Points, in no order, along strands that fork and pass close to each other.
Points whose rows are less than 104 apart are linked; no others are. Some points are linked to none.
Gebif: [  9  -6  22  25 -27  17   5  26   2  17  36  15   4 -12   0 -20  14  -2
 -13   9  12  18  17  13 -14   5  12  17   6 -23  -6  25  14  -3  -3 -11
  24  34  -8  -5  14  20  24  10 -20 -16 -21   7  21 -21  12]
livot: [  8  -6 -11 -13  31   3   6  -7  -6 -19 -21  -1  -8  -2   5  -3  13  17
  14  10  -3  -4 -27  -6 -10  13  12  -6  -7  15   1 -15   9  -3 -11  29
   1 -28   7   5   0 -26 -16 -27  18  37  23   8 -41  30  16]
rutot: [-15   4   7   8  -7   7  13   1  35  17 -12 -16  20   1   9  10  -3   5
  10   3 -13  23  11  28   2  19 -13  19  29 -11  15  32  -6  16  13  -6
 -10   8   6  37   6  -2  -8  -7   1 -15  -2  -4  41   1  -4]
Kirup: [-19  19   8 -41  -6  -1  34 -20  25  25  -5 -15 -27  -3  -7  25 -36   8
   4  -7   6   1  -5  10   5  12  12 -26 -12   9 -45  -9 -22 -13  17 -14
 -24  23 -13   9 -32 -16 -26  14   8  -2  -9 -31   4  -5   4]
lib: [  1  -5  -7   5   0  -2 -15  29 -27  -1  -6  -1  30  19   2  -4   0 -14
  -2 -10  11   6 -19   1  -8   5 -16   5   3  15  38  20  11  -1 -12   8
  28   0  32 -13  33  27  20  11 -11 -13   6   8  11  12 -33]
Detag: [  5 -19  -3   3  -2 -11   6  -1 -23 -33 -32 -13  14   0   9   1  -4  44
   7 -23   5  16 -12  -5 -30   6 -17   1   8  -1   0  -5  -7  -4  -2  14
   4  -5  11   9  14  -3  -1   1  14  18   7   5  12  23 -24]
kete: [ 20   7  -8 -28  -8  -1 -15  26 -10   5 -14 -21  12   9  35  23   9 -40
  -7  16   7 -16  -4  -6  -6   6   6  -5 -18  11  28 -13   4   4 -22   2
  28 -29  23   3  10  11  -1   6   3  -7  16  30 -18  -4  -6]
zoga: [  3 -14  -8  27 -15 -14  -8  12  -9  -3 -21 -17  14  -6   5   3  23   1
  -4  -9  11  13  13  11 -15  -5 -15  -2   1  16 -11 -17 -31 -12  14 -19
   8   3   8 -26  30  12  16   3  15  -2  -7  -9  23   8  -2]
Dofub: [ -8 -24   7  -4 -15  -1 -14   5 -19  -6   5  20   6 -30  -3 -44 -14  16
   4   9 -27  -8   5 -34   0  -4   5  26 -16 -12   5  18  36   6  -2  15
  -1  -7  -8 -13 -19   9  16   0 -33   7  -9   1 -29  14   0]
maf: [-18  27 -18   4  21   9  -8  -5  23  -6   9  -9  -2  -3  14  18   1  30
  -2  -2  11   3   4  34   2  -2  -4   3  25   3  -5  24 -16  10  23  46
 -17  -7   3   0  12  -3 -23  -5  20  28   3 -22  18  16   1]
Nad: [ -8  14  -3  -7  19  -9 -28   9  -3  -8  17   8  -2   2   1   5   4   3
  -1   8   7  20 -17  20   4  -5   8  47  13  -9  22  10 -14 -11  -9  24
   1  -8  16  -4  17  -6 -10  -5  -6  36 -10  13  13 -13   3]
ziro: [-30  -4   4   1  -6 -15 -19   0  14  23  12   5  -8 -13  24  -2  -8  18
 -14  15   1 -31   9  17   3   7  -2  32   7 -30   8  20  22   3  -3  20
 -15  -3 -10   9 -17   9 -14 -16 -16  28   5 -12  23   1  -2]
pib: [  2 -23  20  -7 -14 -10   0   0 -29 -16  -7   8   2  -3   0 -21   8  14
   4  -8 -18   7 -24 -18 -16   5 -14 -13  -1 -18   4 -16  22  -3 -22 -23
  -4   9  -4  10 -26 -16  15 -20 -11   2  30  29 -26  -1   5]
nen: [ -2  34 -21  10  10   9 -25  -4  13  -4  13   8  -7  -1  11   5  -3  16
  -9   1   5  -8  19  13   8 -20  10  12  11   7 -15  26  -2   7  17  56
 -13  -6  -8 -17  11  14  -3   6   3  17  -8 -38   4  25  -8]
dozod: [ 42 -12  18 -22   0   6 -10   2  -8 -22 -12   7  -2   7  12  20  20   7
  -1  -7  -8  -5 -28   9  -2  -4   6  12   4  13  13 -24  23   2 -17  22
  25   6  20  35   5 -12 -19 -17  20  14  30  32 -19  -1  -5]
gav: [-23 -10  -5  28   2   5   9  -7   0   0   7   4 -11  -7   3 -12   1  10
  12   2 -20 -12  12  -6  19   9 -33  -8  15 -23   3  20  11  21  23  -1
 -15  15 -16  -3 -13  23   8   2  -5  -5  -8 -29  17  11 -10]
losim: [-20  -7 -33   5  38 -16   6 -11  -5  -9  12  -1  -7   2  -9  16   5   3
  -1  -8   6  -6 -18  -3  21   3 -35 -29  21  -3   4  -5  -6   2   2   9
  -9 -10  15 -19  13   0 -12  -4  20  19   3 -10  11  13  -7]
Kerid: [ 36   4   5  -3  -5  -3   5   2   7   4 -28  13   5  27 -17  -7   0 -23
   7   7 -14  15   1   3 -14   2   5  20 -18  16  27 -37 -10  -5  -8 -22
  18  -6  17  45   6  -8  -6  -5 -10 -18   6  34  -7 -21  -4]
rul: [ 11  26   9  -7   7   5  24   5  11   5   7 -10  -9   3 -17  12 -38  -5
   6  -7   2  28  10  -6 -24   8  14  -7  -5  23 -19   4 -16 -15 -14 -26
   0  11 -12  15 -23 -26   7  28 -10  -3 -17   9  -4  -4  23]
Podev: [ -4  -1   3 -10   4   4  14 -30  20   9 -12  -1 -12  -9  18  19  11 -11
   3   2 -18 -28  -9   7  38 -20   0  -3  10   3 -21 -36 -23  13  28   9
  -9   7 -11  22 -25 -12 -21 -23  21   2  13 -26   1 -16  15]
zema: [-16  -8  24   3  15   5  -8 -18 -36 -28  13   5 -13  10 -12  -9  -2  31
   9 -17   3  -4 -20  -2 -14  -2   8  -7  14 -21   3  13  -8   6  -2  13
  -5  -8  -4  -9 -12 -29 -14 -18   4  12   0   6 -25 -14  -8]
Gad: [ -2  22  10   8 -19   3   0  -9  11  -4  20  29 -20   5 -17 -16   0  20
  -6 -17 -12  -4  21   3 -14 -18  13  14 -17  -5 -23  10   2 -15  17   5
  -7  44 -13  13   2  12   8  20 -12 -19 -21   0   2  -5 -10]
niv: [  4  -4  13  -1   1  18   7   4  10  18  21  13   0  19  -8   1   0 -28
  -2   9  -3 -13  -5   2  22  -4  16   4   2  -7  19  13   4   9  -8 -19
  10   6   1  35  -2  -5   6   8  -9 -31 -14  19   6 -37  -5]
gita: [-14  22 -16   4  28  -5   6   0  25  15  24 -11  -9  -7 -30  -2  -1  -5
  -2  11  10  31   7  20   5   1 -12  -9   3  -8   6  17 -20   5   1  -4
 -16   1  -2 -22  13   0  -3   2   7  -8 -11  -3  22  -7  32]
Siko: [-17  -4  -1  -9 -15  -8   6   4   1  -4   2 -19  22  -3   9  28  29   2
  -1 -19  13  24 -10  20  11  -9  -5   3  13  18 -28 -10 -38 -17  29  -6
 -11  17  18 -20  28  18   6  15  25   3 -11 -27  26   5   0]
bubi: [ 20   4   0 -27   6   2  40 -22  25 -13 -24 -17   5   6   4  22   2  34
   4 -10  -6   4  -1   1  -5   9 -16 -16   8   4 -15 -29   3   8  -6   3
  -7  17 -14  43 -16 -19 -13  -7  27   9  33  13   9  -2  23]
madem: [ -3  -2  -4   6  -5   9  -9   1 -25 -22 -13  16   7  25   3 -15  -6   7
   7 -27  -7 -21  -2 -12  -4  -5 -10 -22 -29  11  -3  -4  13  -2  14  15
  -4   4   0   2   5  25   7   5  -4 -21   5 -14 -34  24 -43]
varu: [  6  11   0  17 -20  11  -6  -8   8  -5   8  22 -26  -4 -15 -32   5   4
  -2   3 -10  -4  25 -14  -5 -23   8  -3 -27   7 -28  -7  10  -6  14  -4
  -8  20 -27 -10 -13  17  14  10  -8 -18 -17 -12 -33   4   3]
zekap: [  7   6  -5   3 -16   8  -1  -9   5   3  11  18 -10 -20 -11 -37  -5   0
  -4  26 -17   1  20 -28  -4  -4  21  11 -14   2  -2   9  27   3  -7 -13
 -10  -2 -23  -9 -28  -6  15   6 -27   0  -6  10 -37   6  22]
Zefir: [ 16 -12 -17   4  -8  13 -16   7  -1  -9 -12  -8  22 -39   6 -31  17   2
   4  21 -21   0  10  -6 -13   0 -19  -4   2  -4   4 -15  45  -1 -14   7
   4   3   3 -10   5  -4  18 -20 -13   2  31  10 -19  30  18]
Vibut: [  7  11 -15  -2  13  10   1   0 -11   9   1 -16 -12   2  14  36   7 -35
 -16   0  13 -18   2 -11  16  -3   0 -49 -19   0  -1  -8 -14   6  -1 -12
  19  -7 -10 -19  -3  -9  -1   4  27 -24   8  -6  -6 -16   8]
rebo: [ 12  -7   4  25  15  18 -13   9 -24   4   9   8 -27   3  -4  -6 -10 -25
  -8  18  10 -22  11  -6   6   4  34  -7 -19  -2   5  29  -4   9  -4  -3
  20 -21   8 -25   8  -7   1   3  -1 -19 -26  10 -15 -11  -9]
lem: [ 17 -12   2   0  -2   4 -13  16 -16   8 -20 -26   2 -14  33  23  15 -33
 -10  10  10 -14  -4 -10   3   0  11 -19  -4   8   3 -16 -14   7 -10 -15
  27 -20   2 -14   0 -16   6 -12  11  -3  15   8   1  -3  17]
gino: [-21  -3  21  19   5   1  13 -22 -23 -14  22   5  -6  32 -32 -17  -9  15
   9 -13   7  12  -1  -9  -7  11   6  -7  16 -14   2   7 -15  -3  -1 -33
 -15   2 -15  -6 -19 -15  -4  -6  -7 -11 -15   0 -19 -27  -2]
rel: [ 10  29  -3  -2   5  -4 -22   7  10  12  19  -5 -23 -15   3  12 -11   1
 -18  12  23  14  33  -7 -17 -16  45   5 -27  -6  -8  27   3  -3  -4  13
 -13 -13 -28 -38  -7  -4  -4  14  -5   9 -16  -4  -5   5  32]
zesok: [  1  -3 -26   3  30  -5 -15  -6 -12 -13  12  13 -28   3  -8  20  -1  12
   2  10  16 -32 -14   7  11   1 -13 -15  13   4 -10  -5 -11  12  -8  30
  14  -4  15 -10  17 -16 -10 -13  12  43   9  -1  18   4 -15]
Kupi: [ -3   3  16  11 -12  13  17 -21  -9 -18  19  -1   1  36 -16  14  10  19
   1 -30   7   5   8   6  -5  -5  -8 -29  11 -11 -11  -2  -7   2   4 -22
  -8  27 -12  18  -6 -10   1   2  22 -32   3   2  -1 -23 -12]
kun: [ -4 -12 -24  21  16 -10 -21  13 -12  11   6  24   5  -8 -19 -39 -12 -12
  -4  26   2 -23   1  -9  22  -2  -2  25 -19   9  15  11   7   0  -4  18
  13 -27  20 -35  21  26  14   2 -24  13 -24  -4   1  16 -21]
Lozi: [ -8  -2  -2  10 -12  12  -3  -4  19  12  12  18 -12 -17  17 -10  -2   9
  -2  10 -25 -36  16  11   7  -2 -11   6   9 -19  -5  25  29  18  11  24
 -12  24 -10  17  -7  20  -3 -11  -8  -4  -4 -16  23  14 -18]
dugol: [ 25  -8   7   7  15   0  -4   1 -28  -1   9  24 -25   9 -23  -9  -7 -10
   2   8  19 -27  -4   3 -18   4  21   1 -29 -14   9   5  -5  -6 -16   0
  22 -13  31   0  15 -12 -10   2   4   3 -15  34  11 -24 -23]
Rin: [-11  22  -6  -4   9  21   3 -12  24   1  -7 -25  -7 -11  18  34  -2  -3
   4   1   8   8   7  38  19  -1   4 -10   8   8 -28   7 -40  12  29  21
 -15  -7  -3  -9   6 -10 -24  -4  36  -2  -2 -36  19   4  11]
Lidat: [-10 -15 -13 -25  30   0  13 -16 -22 -29 -19   2  22  32  -3   9   4   9
  20 -12  13   0 -35 -10 -11  14  -3 -23  -2  14   8 -16  11  -7  -9  21
  -5 -37  18  11   4 -10 -19  -5  15  20  20   8 -33  13 -25]
sinil: [ -7  -3  13  17 -18  -4 -11  31   6  21  22  -7  12 -26   4 -14  13   2
  -7  19  20  38  17  13 -20   4  11  27  11 -16  11  25   4  -2  -1  -9
   9  11 -15 -36   7  30  16  15 -22   9 -22  -5  31  -3  30]
Savi: [  7   2  10  -1 -29 -11   9  11 -14 -11 -17 -21  23  19   1  -9   8  -5
   2 -15   6  46   2  -8 -28  19 -17 -14   4  -2  18 -15   1 -22 -17 -34
   8   3  -3  -2   3   7  13  15   1 -21  12  24  -5  -7   5]
lubaz: [ -5 -18  13  13   5 -10  30   4   5  17  -4 -12 -11  -1   3  -2 -23  -4
  11  17  -6 -10   3 -14   9  25  -3   2  23 -20   9   3  -6  15 -20 -37
  -1  -9 -15  13 -34 -19   5  -5 -19   7  -1  -5  25 -17  18]
dokip: [ -7 -15  10   0  10  -9  -4 -12   5  -8 -10  -6 -11  -3   8  13  13   0
  10  18 -13 -26 -11   0  33  -6   7  24  27  -2   4 -26 -17  15   5   5
  -3 -13   1  20 -13 -29 -25 -32   4  20   3 -11  -1 -14   8]
gepog: [-19   2  37 -25 -30  -9   9   2  25  34   6  -6   2  -3   4  14  -9 -20
  -2  -7   2  24 -17  21  -6  18  15  18  15  -4 -12   4  -6 -21   8 -30
  -5  28  -1  18 -19   5  -2   8  -7  -7 -14   0  19 -19  -3]
kup: [-35 -21 -12   9   7  -4   3   0  -6  -6  10   2   8 -16 -12 -27  -1  11
   4  -4 -12   5  -7 -21  18   3 -18  -2   8 -11  13  24  26   9  15   1
  -8  -1 -17 -25 -13  20   9   5 -24   7 -16 -14 -21  19   0]
Vepi: [ -1   6 -11 -21   4   4   0  -6  27  -5 -11   0   6 -16  -2   1   5  -1
   7  -3 -13   6  -9 -11   1 -16   4   4  -3  17  -7  -1   9 -10  14  19
  -7   4  -3  26  13  -1   5  20   0   9  -4   4  -5  16  -1]
besuk: [-32  12  24  -2 -26 -10   9  10  17  28  26  -3   8  12 -12 -18 -12  -4
   2  -2  13  39   4  23 -11  21   6  31  11  -5  -6  14 -14 -21   4 -39
 -12  19 -11  -1 -27  13   5   8 -26  -2 -20  -5   7 -24  23]
lat: [ -3 -18 -15  23  -3  -8 -14  22 -18   8  -8   5  16   1  -8 -25   8 -10
   1  -3   7 -10  -1  -2  -1  -1 -16   8  -7  13  11   1  -1  -4   9  -3
  17  -7  21 -23  34  26  20   9 -18   0 -12  -6   7  15 -23]
Lakof: [ 44 -15  20 -15  -9   0  -9   5   9  -1  -4  15   0   2  16  25  11 -12
 -14 -10 -17 -24 -12  10  17 -14  15  38   7  10   3  -8   9   6  -6  19
  25  13  21  32  13  -6 -10   1   3   2   2  22   6 -17 -23]
zevut: [ 12  13  16 -20   2  10  10  -8  31  24  23  19 -17   0 -13   8  -6 -16
  -8   7  -3 -19  -1  34   5   5  19  18   2 -18   1  27  13   1 -11  -2
   6  29  11  36  -3  -8 -14   4  -3  -9  -3  27  25 -34  -5]
vizo: [  2  -3  -6   1  -9 -18 -23   6 -18  -5  -6  11 -12 -28  12 -20   3   5
  -7   5   8  -1  -3 -22 -20 -12  16   3 -26  11 -19 -21   5 -18  -2  19
  -6 -21   8 -39   3   2   2  -5 -11  33   1   0 -43  30   1]
dus: [  5  -3 -11 -15  -1  -9 -24   8 -10  -3  -2   4   9 -24  14 -11   1  -3
 -12  16  -7  -2 -15 -12   8  -1  19  14  15  20  -8  -4  25  -5 -18  34
  13 -30  21 -27   7   2  25  -8 -14  39   9  -1 -25  34  -2]
disu: [  0   6   9   2   5   4 -28   3 -31  -6  18  19 -14   9   3   6 -11  -3
 -18  -7  12 -24 -13  -6   6  -9  40  10  -6  17 -10  24  -7  -4   1  25
  11  -9  19 -26  10   1  11  13  -3   8 -29  -2 -20   7 -39]
vapal: [  4  13 -22 -35  14   0  -9   9 -15   5  -2   4   6  20   8  29   7 -47
  -6   1  14 -20 -26 -14   6   1  23 -21 -30  25  24 -19   8  -7  -9   1
  11 -23  28  -4  14   9  -1  14   0  -3   6  18 -35  -8 -22]
Nif: [ 15  -3 -17  -3  19   2 -16  -9 -13 -14  -8  24 -24  15  -2  16 -17   1
  -6  -3  12 -44  -9   0  14 -10   5  -4  -7  24 -10   3  -2  13   0  36
  19 -11  17   3  13  -4  -5   3  12  21  -2  -1   1   8 -43]
safip: [ 17  -4 -27  -4  -2   6 -22   7   7   7   5  -3  16 -43  14  -6  20 -23
 -16  24  -4 -15   5 -13  13 -10  -1  -1  16  14  -4   1  33   2 -17  25
  18  -7  17 -29  12   7  24   1 -10  12   9   3   2  29  11]
Tuzor: [ -2  -8  10  -2 -11   2   0  -3 -10 -31  -4  -8  31  22   4   6  21  -7
   5 -17  -3  58 -27   8 -13   3 -24  12  30  -8  37   6  -4 -23  -8 -12
   1   7  15  16  13  10   1   5   4 -21   9  19  13 -12  -6]
Rimad: [ 36  -1   3 -17  17  16  -1   1   2 -15 -25  -9  -9  -1  16  21  11   8
  10  10 -13  -9  -7   0  -4   9  22  -5  -6  15  11  -9  14  23 -14  17
  14 -14   1  29  -3 -32 -14 -23  20   7  29  30 -22   8  12]
Kavep: [  5   3 -14  -1   9 -22 -18  11  -2   9  -8   3 -15 -25   2  -2  -3 -19
 -11  -2  17   5   3 -15 -26 -14  18  -5 -35  20 -19 -14 -12 -21  11  -5
   1 -15   6 -46  25  12  -2  16  -4  22 -25   3 -20  21  -7]
teka: [  4  18   4  -7 -12  15   9 -13  26  11  -4 -16  -1 -21  12  10   9   0
  -4   9  -8  -6  12  30  17 -11   2  -9   9  -4 -27 -16 -31  12  20  10
  -7  16 -10   4 -12 -19  -8 -20  24  -6  15 -21  20  -5  31]
Livar: [  0 -13  -8   6  -2   9  -4   2  -3  -7   0 -14  15 -21   2 -24  30   0
  -4   4  -9  13  -7  -8   6   5 -24 -17  11  -6   2 -24  16  -2  -4 -21
   0   8 -11 -13  -4  -5  16 -23  -1  -1  25   5 -24   7  31]
mus: [-14  21  -4  -8   6  10  26   1  36  16   9 -27  13  -5 -26   4 -11  -2
  11   3   4  44  14  23  -3  17 -10  -4  17   4  -2  37 -11   2  13  -9
 -20   9   1  -1  10   5   8  14   6 -25 -11  -2  36   5  21]
romi: [ -9 -18 -21  19 -10 -16  13  -6   9   5 -30 -15  13  -5   2  -3   9  -7
  12   0  -9   7  20 -15  24  -2 -20  -2  -2  14  -7 -22 -30   2  26 -20
 -12 -12  -8   1   5  13   7   2  14 -11  -9 -27  24   4   8]
mame: [ 20   6  13 -10  -9  -1  20  12  -4  -3   2  -9   1   9  -3  18 -21 -18
  -3 -10   2  45  -6  -7 -30  16  -7 -14   6   1  10   4  -4 -23 -23 -33
  12  14  -8  17 -16  -4  15  31  -9  -8  -1  28  18  -8  16]
nafa: [ 10 -22  28   5  -9 -10 -10  -1   9  -4 -11  12  -8  -1  12  -1   1  14
  -3  -3 -26 -34  -9   4  27 -18  10  43  12   8  -3 -22   0  17   8  13
  -2  -3   8  20  -2 -13 -12 -18  -7  11  -4  -2  -8  -7 -18]
gon: [ -9 -28 -12  28  22   5  -7   1 -29  -9 -25  -3   5  15  -2  -8 -12  -9
  19  10  -2 -23  -3 -12  20  11 -22 -25   3  -5  22   6   6  25  -1 -13
   5 -42   3 -21  -6  -7  -7 -23  -2 -16   9 -23 -17   6 -13]
gigaf: [-17 -17 -16   5 -10 -19  27 -12   4  -5  -8 -23  24  23 -10   8  11  -9
   6  -4   0  12  19 -12  20   5 -27 -10   6  -1  14 -22 -20  -2   0 -34
  -8 -19   8   9   1  15   5   9  18 -25   3  -6  29 -24   6]
vakal: [ 12  -6 -26  10   2 -15 -15  -5  -3   2 -17  27 -17 -14 -11 -42  -3  -7
   4  32 -21 -37  17 -11  14  -7 -11  17 -31   3   1 -20   3  -1   2   8
  -1 -17  12  -2   8   5   0 -10 -15  11   3   3  -8  10   2]
faz: [  1  30   7 -20  -2  -8  20  -4  25  18  13   4 -31  -5 -17  13 -34  11
  -3   4   8   4  11   6  -9   0  11   4 -16  10 -33 -10 -27 -10  -2 -15
 -12  19 -14   7 -31 -23 -13  18 -10  19  -6  -4   9 -12  25]
mekep: [-24   5  22 -22 -11  -3   1  -1   9   8   5 -12   7   2  10  29   6 -13
   6 -25  14  21 -25  14   4   0  20  14  13   5 -15   8 -26 -19  23 -13
 -15  19   5   6   7  -1  -5  15  10  -1 -22  -7   9 -16 -15]
vimer: [  3  18  14 -22  -9   8  41 -19  32   8  10 -16  10   7  -8  10 -17   6
   4  -9 -12   8   5  17   6  18 -17  -3  26   5 -19 -14   0   0 -11 -27
 -21  25 -13  36 -34 -25  -8  -7   3 -14  20  -2   6  -5  26]
posod: [ -9  23 -24  17  24  -3 -14  -4  -4  -5   2  10 -17 -11   5  -4 -17  13
  -1 -11  -2   4  14 -12   2 -27   2  -6  -9   3 -10  16  10   4  12  44
 -11 -20 -25 -39  -5  26 -12   8   3  24 -14 -44 -20  35  -3]
gide: [  7 -20   5  18  -5  -4   3  15 -31  -8   1   1  14  26 -13  -7   9  12
   9   4   8 -13   7   8 -20  13 -34 -19  -4 -26  29  -7   2  11 -26 -19
  14  -9  19   5  17  -5  -5 -15   9 -21  25  13  22 -25 -20]
Nud: [-11 -18  -7  -5  18 -10   0  -7 -22 -30 -20  -9  27  16   4   6  -3  19
  14 -19   7  28 -35  -7  -6  10  -2  13  34  13  11  -7  -9  -8  -1  29
   7 -25  22   0  17  -4  -1  -5  14  30   1  -6   0  21 -29]
nifod: [  9  -7  26  20 -28  12  15  17  -6  10  23   8   1 -11  10  -6  13  19
 -10 -14   4   4  12  -4 -31  -1 -10  -8   7 -29 -14  24  20   4 -11 -17
  20  45  -7   8  11  11  24   7 -10 -19   7   9  34   0   3]
segu: [-13  17   7 -11 -18  13  32 -19  27  20   1  -5  -5   7   1  12 -20  -3
  -1  -7 -17 -11  11   6  20   9  -5 -24   4   4 -27   1   4   5  12 -24
 -25  30 -30  29 -38   2   0   6   2 -30   4 -29   0  -4   9]
vose: [-17   0 -20  -6  31  -6  13 -17   3 -12  13 -12  10   3 -25   7  13 -12
  -1 -19  15  38 -21   3   8  -2 -18 -21  10   8   8  -4  -9 -13   2 -16
 -12  -5  16 -24  26   1 -10   0  20  -9  -4   6  -6  -3  11]
ligo: [-12  12  38  20 -18   4   6   5   4   1  31  11   4  21 -19 -27  -6  19
  -6 -11  -4  25   8   9 -11   7  18  36  18 -11   0   7  -7  -6  -4 -24
  -6  21 -18   5 -28  -9   4 -10 -27  -5 -17   6 -22 -25  12]
mogi: [-14   5   8  -4 -26 -13 -28  10  17  15   7  -4  -1 -27  35  10   5  15
 -19  15  10 -11  22   9 -16 -14   8  20   7 -23 -14   0  16  -2  -4  24
 -24   6 -22 -14 -20   8  -8  -8 -10  29   8 -20  23   9  18]
zozop: [ 14  -5   4  -9  -8   3   1  12  10  15  -6  18  13  10  -6   1   7 -46
   5  10  -6  15 -14   3   9 -11  -1  26 -11   5  27 -16 -11 -11  -7 -17
  20   5  15  34  12  12  12  10  -4 -22 -11  26  21 -31   5]
Mozep: [ 12   9   2  10 -20 -12 -30   9   5  24  10   7  -3 -10  11   9   0   8
 -26  15  22  -2  44   2  -5 -29  33  25 -25 -18 -13  12   1 -12   3  15
 -22  -4 -30 -28  -5  19  -3   3  -8  16  -9 -19  28  -1  29]
deso: [ -2  42 -20   2  30   7  -6  -6  28  10  15  -6 -18  -4 -17  -8 -16   1
   0   6   6  28  20   1  -5 -12  25   1 -15   3  11  30  -5   1   4  17
 -15 -15 -24 -17   7  -6  -8   8  -7  -5 -18  -2 -14   4  31]
neza: [  3 -12  -9   5   6  -4 -19  21  12   7  10 -13  15 -48  -1 -13  10 -16
  -9  26   3  28  -3 -15  -2  -9   0  14  15  -4  15  13  25  -1 -10  -3
  17  -3  -1 -46   1  14  17  11 -21  17 -13   8   9  18  23]
ponab: [ 34  -2 -10   5  -5  -6   2  -6  14  13 -33  17  -7  -1 -14 -24  -3 -12
  11  18 -17 -24  22  -6   4   0   1  17 -31  13   7 -33  -3   6   1 -10
   8  -9   7  32  10 -10  -4 -18  -7  -7   9  21  -4  -2  -1]
nomuk: [  2   4 -12   0   9  14  12   1   9  18  10  -7  -5  11  -8   9  -2 -37
  -2   9   5  -8  11 -17  24   3   3 -37 -13   6  11   6  -3   9   1 -33
  13   0 -16   0 -12   2  13  13   1 -34  -6  -4  -4 -23  18]
sudid: [ 22  -5  15   1   1   6  -6   4 -29 -12   1   6  -1  37  -7  13  -1   1
   7  -6  15 -32   1   1 -20  -2  -3 -19 -21 -14  17   0   2  14 -17   2
  21 -12  14  19  15 -16 -24  -4   9 -19  15  24  -1 -29 -37]
bilo: [ -2  -7   3  13  -4   7   5  -8 -16 -30 -17   3  11   7   5 -21  -7  44
   7 -29 -18  -8  -4 -10 -19  -4 -27 -12  -3  -4  -8  -1  14   9   9  28
  -4   9  -6  12   5   7  10 -12   7  -9  12 -12 -12  35 -29]
Kaned: [  6  -4 -19  -8   4   2  37 -27   4 -26 -30 -15  -4   8  15  12   6  23
   2 -11  -2  -7   5 -13   4   3 -23 -37 -12   0 -15 -29   3   5  -1   5
 -17  -9 -24  26 -13  -4  -9  -1  40  -8  27 -10  -5   7  11]
Kelo: [ -9 -26  -2   8  15 -17  -7  15 -38   0 -23   0  11  15 -10  -5 -18  -7
  26  12   7 -37   2  -7  -3  22 -25 -22 -21 -17  26 -10  -1  17 -14 -15
  -2 -37  16 -18   7   5  -8 -17 -14  -7  23   1   2  -5 -19]
debim: [ -9  14  17  -5 -18   5  19  -9  11   4   5   5  -2  16  -1  15  -1  18
  -4 -29 -10  -3   2  -3   4  -3  -4 -22  -5  -4 -18   7   6  -6  16 -15
 -16  41 -24  28  -9   6   9  26   3 -30  -2 -11  -4  -7 -15]
nir: [-16   8 -20 -11   8  -5  -2   3  -9   4  -6  -1  18  26  -6  -2   5 -24
   1 -14  13 -12 -15 -17  15  -5 -12 -34 -24  17  12 -25   5 -10  12 -10
  -8 -12  10 -12  19  29  -6  17  -6 -18   2  -3 -41  13 -22]
zur: [-12 -16  38   6 -12   2  -1   1 -24 -17   2  -8   3 -15  17 -14  -1  34
   3 -18 -14  12 -15  -4 -21  12   0  10  26 -29  -2  13  11   4 -10  -2
  -4  16  -9  -4 -22 -15  12 -23  -8   9  14  10  -9   3   0]

Follow the links from the first point to the second, and from the first to the third. Name the last point that the two ways share.
Zefir / deso / nir: gino
sudid / ziro / rutot: gita
neza / Kirup / zekap: debim
mus / dus / Tuzor: debim
gino / lib / gigaf: zoga
varu / rutot / gon: gita
Gebif / zozop / deso: gino

A fork is a point with three links. Follow the links from the first point to the second and name the forks in between, in order.
bubi / Mozep: segu > debim
nafa / ponab: niv
gide / Lozi: gita
zevut / Gad: niv > lat > zoga > gino > debim
pib / lem: gino > zoga > lat > niv
segu / madem: debim > gino > zoga > lat > niv
